Each row is a point on a tangle of strands that fork, close into loops and nearly touch. The rows are in no order.
In the rows, zero is written as 128.
Points whose rows are less than 115 apart are linked; no others are. Some points are linked to none.
j_460: [116 129 101 147 130 123 141 132 154 118 136 122  99  91 101 165  67  77
 176 161 173]
j_85: [176 107 106 116 113 121 124  91 143 101  79 141 113 132 159  89 166 118
 162 127  91]
j_718: [137 130 154  98 129 167 128 150 117  95 105 135 222 137  87 185  91 121
  80 152 131]
j_40: [147 104  88 119 149 143  98 182 162 172 113 128 138  82  96 163 152  86
 125 140 150]
j_654: [ 92 102 118 162 145 143 112 138  87 132 144  88  90 143 182  94 141 192
 131 139 172]
j_819: [178 134 129 156 130 142  99 132 163 111 130 123 167  98  93 196  89 129
 115 144 148]
j_148: [100 134 106 104 168  83 157 128 145 151  60 141 123  44 115 110 136 118
 128  87  96]
j_861: [135 156 178 102 139 171  94 122 112 113 133  99 108 149  66  95 125  99
 146 120  76]
j_946: [136 152 114 124 164 129 144 133 165 154 117 128  76 113 134  87 216  98
 113 105  74]
j_737: [121 138  80 129 144  94 161 134 164 163  78 151 153  99 144 119 141 121
 120  89 119]
j_607: [106 113  84 108 164 112 145 105 186 146  89 114 138 108 125 188 138 114
 107 115 183]
j_181: [102 122 139 127  65 124 113 116  59 134 159 110  93 171 195 137  74 188
 144 159 143]
j_388: [124  62 117 107 117 116 120 123 143 150 156 119 176  85 122 216  69 161
 139 162 213]
j_610: [124  81 107 126  84  93 145 129 110 133 137 161 147  83 137 191  82 122
 149 165 175]
j_552: [ 90 128 145 139 125 109  75 137  63 140 171 100  95 167 200 111 122 180
 110 137 150]
j_767: [123 112 140 153  82 144 116 147 127  76 135 155 105 100 137 173  84 141
 169 134 118]
j_808: [133  82 105 113 164 142 133 130 166  92 166 146 154 111 102 227 107 121
 154 144 169]
j_962: [135 183 169  98 138 141 156 114  63  64 133 108 154 201 134 121  84 163
  78 158 109]
j_146: [139 130 111 134 134 115 137 120 101 121 184 170 128 125 120 180 129  78
 133 132 193]
j_38: [128 103  72 112 194 140 122 169 169 166 106 128 125  20 122 142 137  83
 154 108 131]
j_888: [151 172  72 123 132  60 154 121  99 123 121 129  67  91 153  83 133 142
  97 128 129]
j_671: [ 95 140  93 104 108 115 161  97 174 121 123 117 130 136 131 172  96 130
 132 116 174]
j_686: [124 131 135 117  78 132 148 128 100 101 120 155 170 190 110 152 135 148
 134 112 110]
j_680: [151 101 108 148 164 162 118 111 102 111 124 121  80 131 151  46 157 177
 163 137 114]
j_29: [101 104 123 123 146  77 185 152 176 180 104 149 133 121 111 120 207  89
 122 152  94]
j_740: [134 130 114 148 106  97 113 121 105 162  98 114 125 161 131  64 150 188
 139 121 124]
j_859: [146 161 144 143 170 196  89 129 100 143 121  68 117 158 113  57 109 159
 136 140 112]
j_360: [126 158 128 108 148 162 117 103 147 117 122 100 102 180 141 107 136 183
 136  87 113]
j_259: [118 156 196 128 122 132 119 123  46  96 138 101 149 144 118 127  42 144
 114 103 135]
j_770: [120 133 150 173  97 153 123 124 148  95 143 115 124 108 140 138 117 153
 115  69 179]
j_96: [139 146 135 144  87 151 146 115 119  75 171  92 129 131 158 145 117 133
 104 132 164]
j_501: [141 137 112 158 118 133 127 153 102 145 132 153 114 142  90  72 146 105
 147 135 152]
j_583: [127 100 108 115 150 147 125 124 195 135 102 110 122  28 124 130 119 107
 164  97 150]
j_731: [164 128  70 144 157 106 153 132 117 130 161 158 134  67 151 188 129  98
 122 133 190]
j_614: [127 145 110 115 157 108 140 120 177 137 132 113  84 108 137 120 178  47
 116 139 123]
j_507: [ 83 143 142 142 116  74 146 140 162 198 107 133 123 145 157  78 166 125
 131 103  87]
j_18: [126 123 126 134 139 153 137 102 113 126 185 143 197 129 115 159 101  61
 117 153 160]
j_336: [119  59 127 110 181 130  98 118 182 173 126 119 216 124 117 143 160 101
 120 130 142]
j_497: [149 120 102 131 163 106 121 111 127 100 138 160 105  64 162 138 128  98
 156 114 111]
j_916: [157 104 107 120  99  73 158 113  79 108 135 192 110 102 167 136 153 139
 119 116 149]
j_957: [158 126 111 149 134 151 126 134 182 126 117 108 120  71 112 156  86 130
 153 139 151]
j_3: [ 82 158 186 115  94 133 129 166  90 132 158 117 112 208 111 119 155 135
 117 146 100]
j_402: [140 149 160 163 140 157 120 121  66  67 141 119 128 166 132 134  74 205
 144 163 152]
j_162: [ 92 170 214 111 139 150 129 132  82 103 141 115 155 151  84 112  65  86
  85 122 129]
j_972: [120 155 143 128 131 150  84 140  64 152 115 108 131 226 120 107 131 185
 115 164 125]
j_636: [144 118 110 121 134 128 109 155 132 127  90  97  69  81 142  88 164 157
 130  99  89]
j_196: [104 151 126 110 142  98 156 107 121 110 138 161  91 177 178 104 194 113
 119  96 108]
j_848: [168 147 144 153 117 210  85 134 146  94 144  87 121 130 128 132 111 138
 141 135  83]
j_179: [ 82 175 149 141 140 180 146 138  94 120 143 108 164 163  97 100  96 110
 131 112 119]
j_782: [160 139 143 169 134 178  68 151 122 100 126  72  88 134 130  95 100 179
 170 130 123]
j_253: [128 120 156  79  67 153 184 110  78 115 175 138 164 149 136 161  83 120
  97 164 140]
j_480: [ 86 139 132 145 119 168 116 118  92 116 124  99 106 155 157  81 109 167
 150  99 132]
j_963: [136  90 102 118  86  79 153 128 131 154 158 143 122  92 150 143 117  99
 100 172 193]
j_599: [137  67  93 118 175  98 113 120 178 119 152 123 146  84 142 204  86 175
 154 154 191]
j_498: [129 165 135 161 123 174 171 123  89 115 154 130 173 146  95 140  68  88
 121 127 139]
j_309: [113 115 154 115  63 149 152 115  81 132 167 115 144 176 172 144 108 161
 125 167 111]
j_576: [116 122 183 119 130 158 121 131  64  77 144  86 137 188 136  99 102 195
  93 186 137]
j_115: [143  93 148 163 103 129 139 104 152 106 121 147 145  92 140 165 108 177
 127 108 176]
j_428: [166 117 135 160  96 167 107 151 105  72 129 112 119 115 133 123 103 110
 138 148 101]
j_772: [109 113 106 160  88 129 160 136 116 160 109 168 173 133  97 140 121 108
 111 124 165]
j_748: [ 92  99 134 124  99 133 113 106 148 106 133 113 101  90 134 130  92  79
 150 128 176]
j_12: [148 139  74 144 120 156 143 140 169 131  95 141 146 119 145 132 132 118
 137 111  89]
j_132: [112 148 114 133  91 115 164 105 115 101 173 133 106 171 156 135 160 122
 110 105 157]
j_186: [146 138 135 113 164 132 144 110 162 135 134 173 179 152 112 147 157  75
 154 131  97]
j_264: [132 126 100 118 133  84 115 154  77 116 100 131  48  87 141  97 139 140
 139 123 101]
j_214: [107 153 170 146 136 112 115 116 166 201 130 113 143 144 119  71 143 103
 149 102  92]
j_528: [122 129  93 133 137 116 186 112 133 104 123 156 111 113 126 181 112 122
 163  82 152]
j_864: [157 142 122 185 161 138 109 142 130 100 150 100  43 115 151 120 109 197
 161  99 126]
j_508: [ 93 130 151 100  88 165 111 117 103  76 123 138 107 126 124 159 109 131
 161  98 121]
j_411: [131 154 129 107 118 184 132 119 141 126 104  77 121 170 110 103 172 139
  95 103 100]
j_488: [143 158 157 116 125 185 117 149 189 139 100 103 152 166  95 125 172 133
 120 122  63]
j_45: [129 168 115 136 172 163 104 114  67 113 137  98 107 185 148 159 101 213
 154 141 143]
j_936: [150 105 127 152  94  90 162 101 124 100 139 156 104  96 194 139 116 195
 131 112 155]
j_665: [115 142 132 128 153  59 137 123  99 134 133 180  93 146 156  86 196 141
 121 125  71]
j_444: [123 149 145 100 144 175 113 128 139 124 108 143 184 135  67 187  82  86
 124 128 101]
j_291: [102 168 137 143 123 131 139 136 154 148 154 119 124 159 123 124 149  60
 105 145 131]
j_642: [117 121  92 124 103 153 112 160 158 155  77  90  77  85 105  73 129 128
 136 119 115]
j_422: [130 139 155 108  97  89 101 104 115 156 121 128 124 180 130  98 133 138
 116 137 106]
j_824: [111 104 157 106 102 112  64 123 124 143 113 150  99 138 106 111 156 125
 133  96  98]
j_677: [160  80 125 122 135 113  97 111 190 168 110 121 182 130  95 115 128 105
  95 152 139]
j_485: [164  76 118 122 164 144 107 112 165 109 159 102 196 124  81 193 106 106
 118 163 166]
j_383: [136 137 143 140 124 114  84 108 118 118 138 117  93 126 186  84 162 130
 117  81 125]
j_499: [ 83 144 148 168 121 140 136 175 116 160 144 119 101 184 153 106 178 148
 124 114 106]
j_164: [102  98 165  66 120 155 147 116 103 107 167 141 144 118 108 201  74 109
 118 172 164]
j_261: [101 131 154 111 129 127 142 102 119 128 150 165 174 160  91 133 137  95
 114 100 109]
j_883: [103 131 131 123 142  37 144 152 106 189  89 161 106 141 129  70 167 150
 107 125  79]
j_27: [163 109 131 115 129 135 109 153 171 158 104 108 103  58 104  70 117  78
 152 141 101]
j_959: [ 77  84 130  97  75  85 183 123 142 170 121 180 139 101 146 125 144 103
 123 138 126]
j_319: [163 127  92 131 175  64 147 143 133 151 121 149 133  66 137 148 160  87
  85 145 150]
j_509: [122 132  93 123 126  54 159 164 113 155 121 160 107  86 156 122 156  75
  97 138 119]
j_716: [ 78 148 158 115 103 158 104 172  26 146 160 118 116 202 122 141 126 175
 109 141 118]
j_703: [118 131 171 124  74 140 149 143 133 107 108 141 180 171  88 114 153 138
  87 167 103]
j_878: [ 78 110 133 106 114  41 146 144 152 183  96 160 124  88 132 129 154  76
  98 151 100]
j_334: [120 148 173 153  93 141 130 134  94  87 142 119 127 152 130 136  36 165
 154 117 161]
j_744: [166 115  98 121 108  97 140  98 102  95 114 174 112 138 135 123 159 137
 171 148 120]
j_154: [136 154 221 150 122 131 118 133 161 174 116 110 180 139  93  98 125  88
 125 134  62]
j_413: [192 146 154 117 137 160 107 136 173 138 113 127 122 119  84 117 190 102
 130  95  99]
j_389: [176 136 154 113 159 133  99 127 154 153 132 138  86 134 132  77 186 114
 149  88  70]
j_712: [173 137 100 126 110 165  95 101 162 125 106 149 134 112 154 108 144 152
 169 107  88]
j_522: [110  97  84  82 189  71 108 115 169 165 138 127 144 131 118 183 156 101
 114 146 166]
j_856: [145 162  83 161  99 113 130 131 144 133 107 110 114 158 154 107 118 182
  97 115 140]
j_6: [170 134  91 197 109 147 156 126 129 104 101 114 129 126 150 101 116 197
 143 133 120]
j_725: [123  73 110 101 191 128 128 113 174 137 170 117 223 161 114 187 134 118
 123 141 171]
j_387: [144 126 113 201 144 130 130 150 138  83 143 116  57  39 174  93 114 179
 140 109 120]
j_581: [113 110 128 130  85 118 153 150 153 173  95 136 211 156  91 139 147 109
 100 144 117]
j_913: [143 126 166  96 186 136 111  92 168 118 117 157 201 145  62 147 113  86
 142 129  86]
j_702: [116 166 178 138 147 162 106 139 102 174 118 100 147 205 109  62 129 167
 130 135  83]
j_543: [157 142  92 129 161  84 155 115 140 115 119 110  94  41 122 106 151 110
  93 135 151]
j_596: [142 128  90 107 154 110 129  97 121  93 109 129  87 129 159  28 167 145
 138 136 103]
j_384: [125 125 121 138 108 133 101 178 139 133 119 145 121  99 107 168 152 107
 111 109 132]
j_405: [125 105 128  93 169  94 128  94 152 141 133 165 145 126 136 163 138  74
 131 154 132]
j_107: [ 97 135 126 104 101 129 115 146 107 134 128 149  90 136 103 156 128 112
 137  80 128]

A fork is a point with three links, a tip a point with one. Leave the first point through the second and follow the links. Name the first fork or tip that comes.
j_164 / j_253: j_291
j_413 / j_488: j_164
j_665 / j_196: j_85
j_402 / j_334: j_319
j_936 / j_115: j_154

A tip is a point with one link. Name the tips that can be reached along the links from each point below, in the order of the rows.
j_488: j_291, j_164
j_731: j_962, j_29, j_45, j_27, j_959
j_744: j_148, j_680, j_154
j_186: j_718, j_772, j_528

Name the points in between on the shortest way along the links from the first point to the second, in order.
j_824 / j_716: j_107, j_508, j_767, j_428, j_848, j_782, j_859, j_702, j_972
j_264 / j_162: j_888, j_543, j_319, j_731, j_146, j_18, j_498, j_179
j_132 / j_737: j_96, j_770, j_115, j_936, j_916, j_744, j_85, j_712, j_12
j_499 / j_677: j_3, j_716, j_972, j_702, j_859, j_782, j_848, j_428, j_767, j_508, j_107, j_384, j_40, j_38, j_583, j_957, j_819, j_485, j_725, j_336
j_878 / j_962: j_509, j_319, j_731, j_146, j_18, j_498, j_179, j_162, j_259, j_334, j_402, j_576
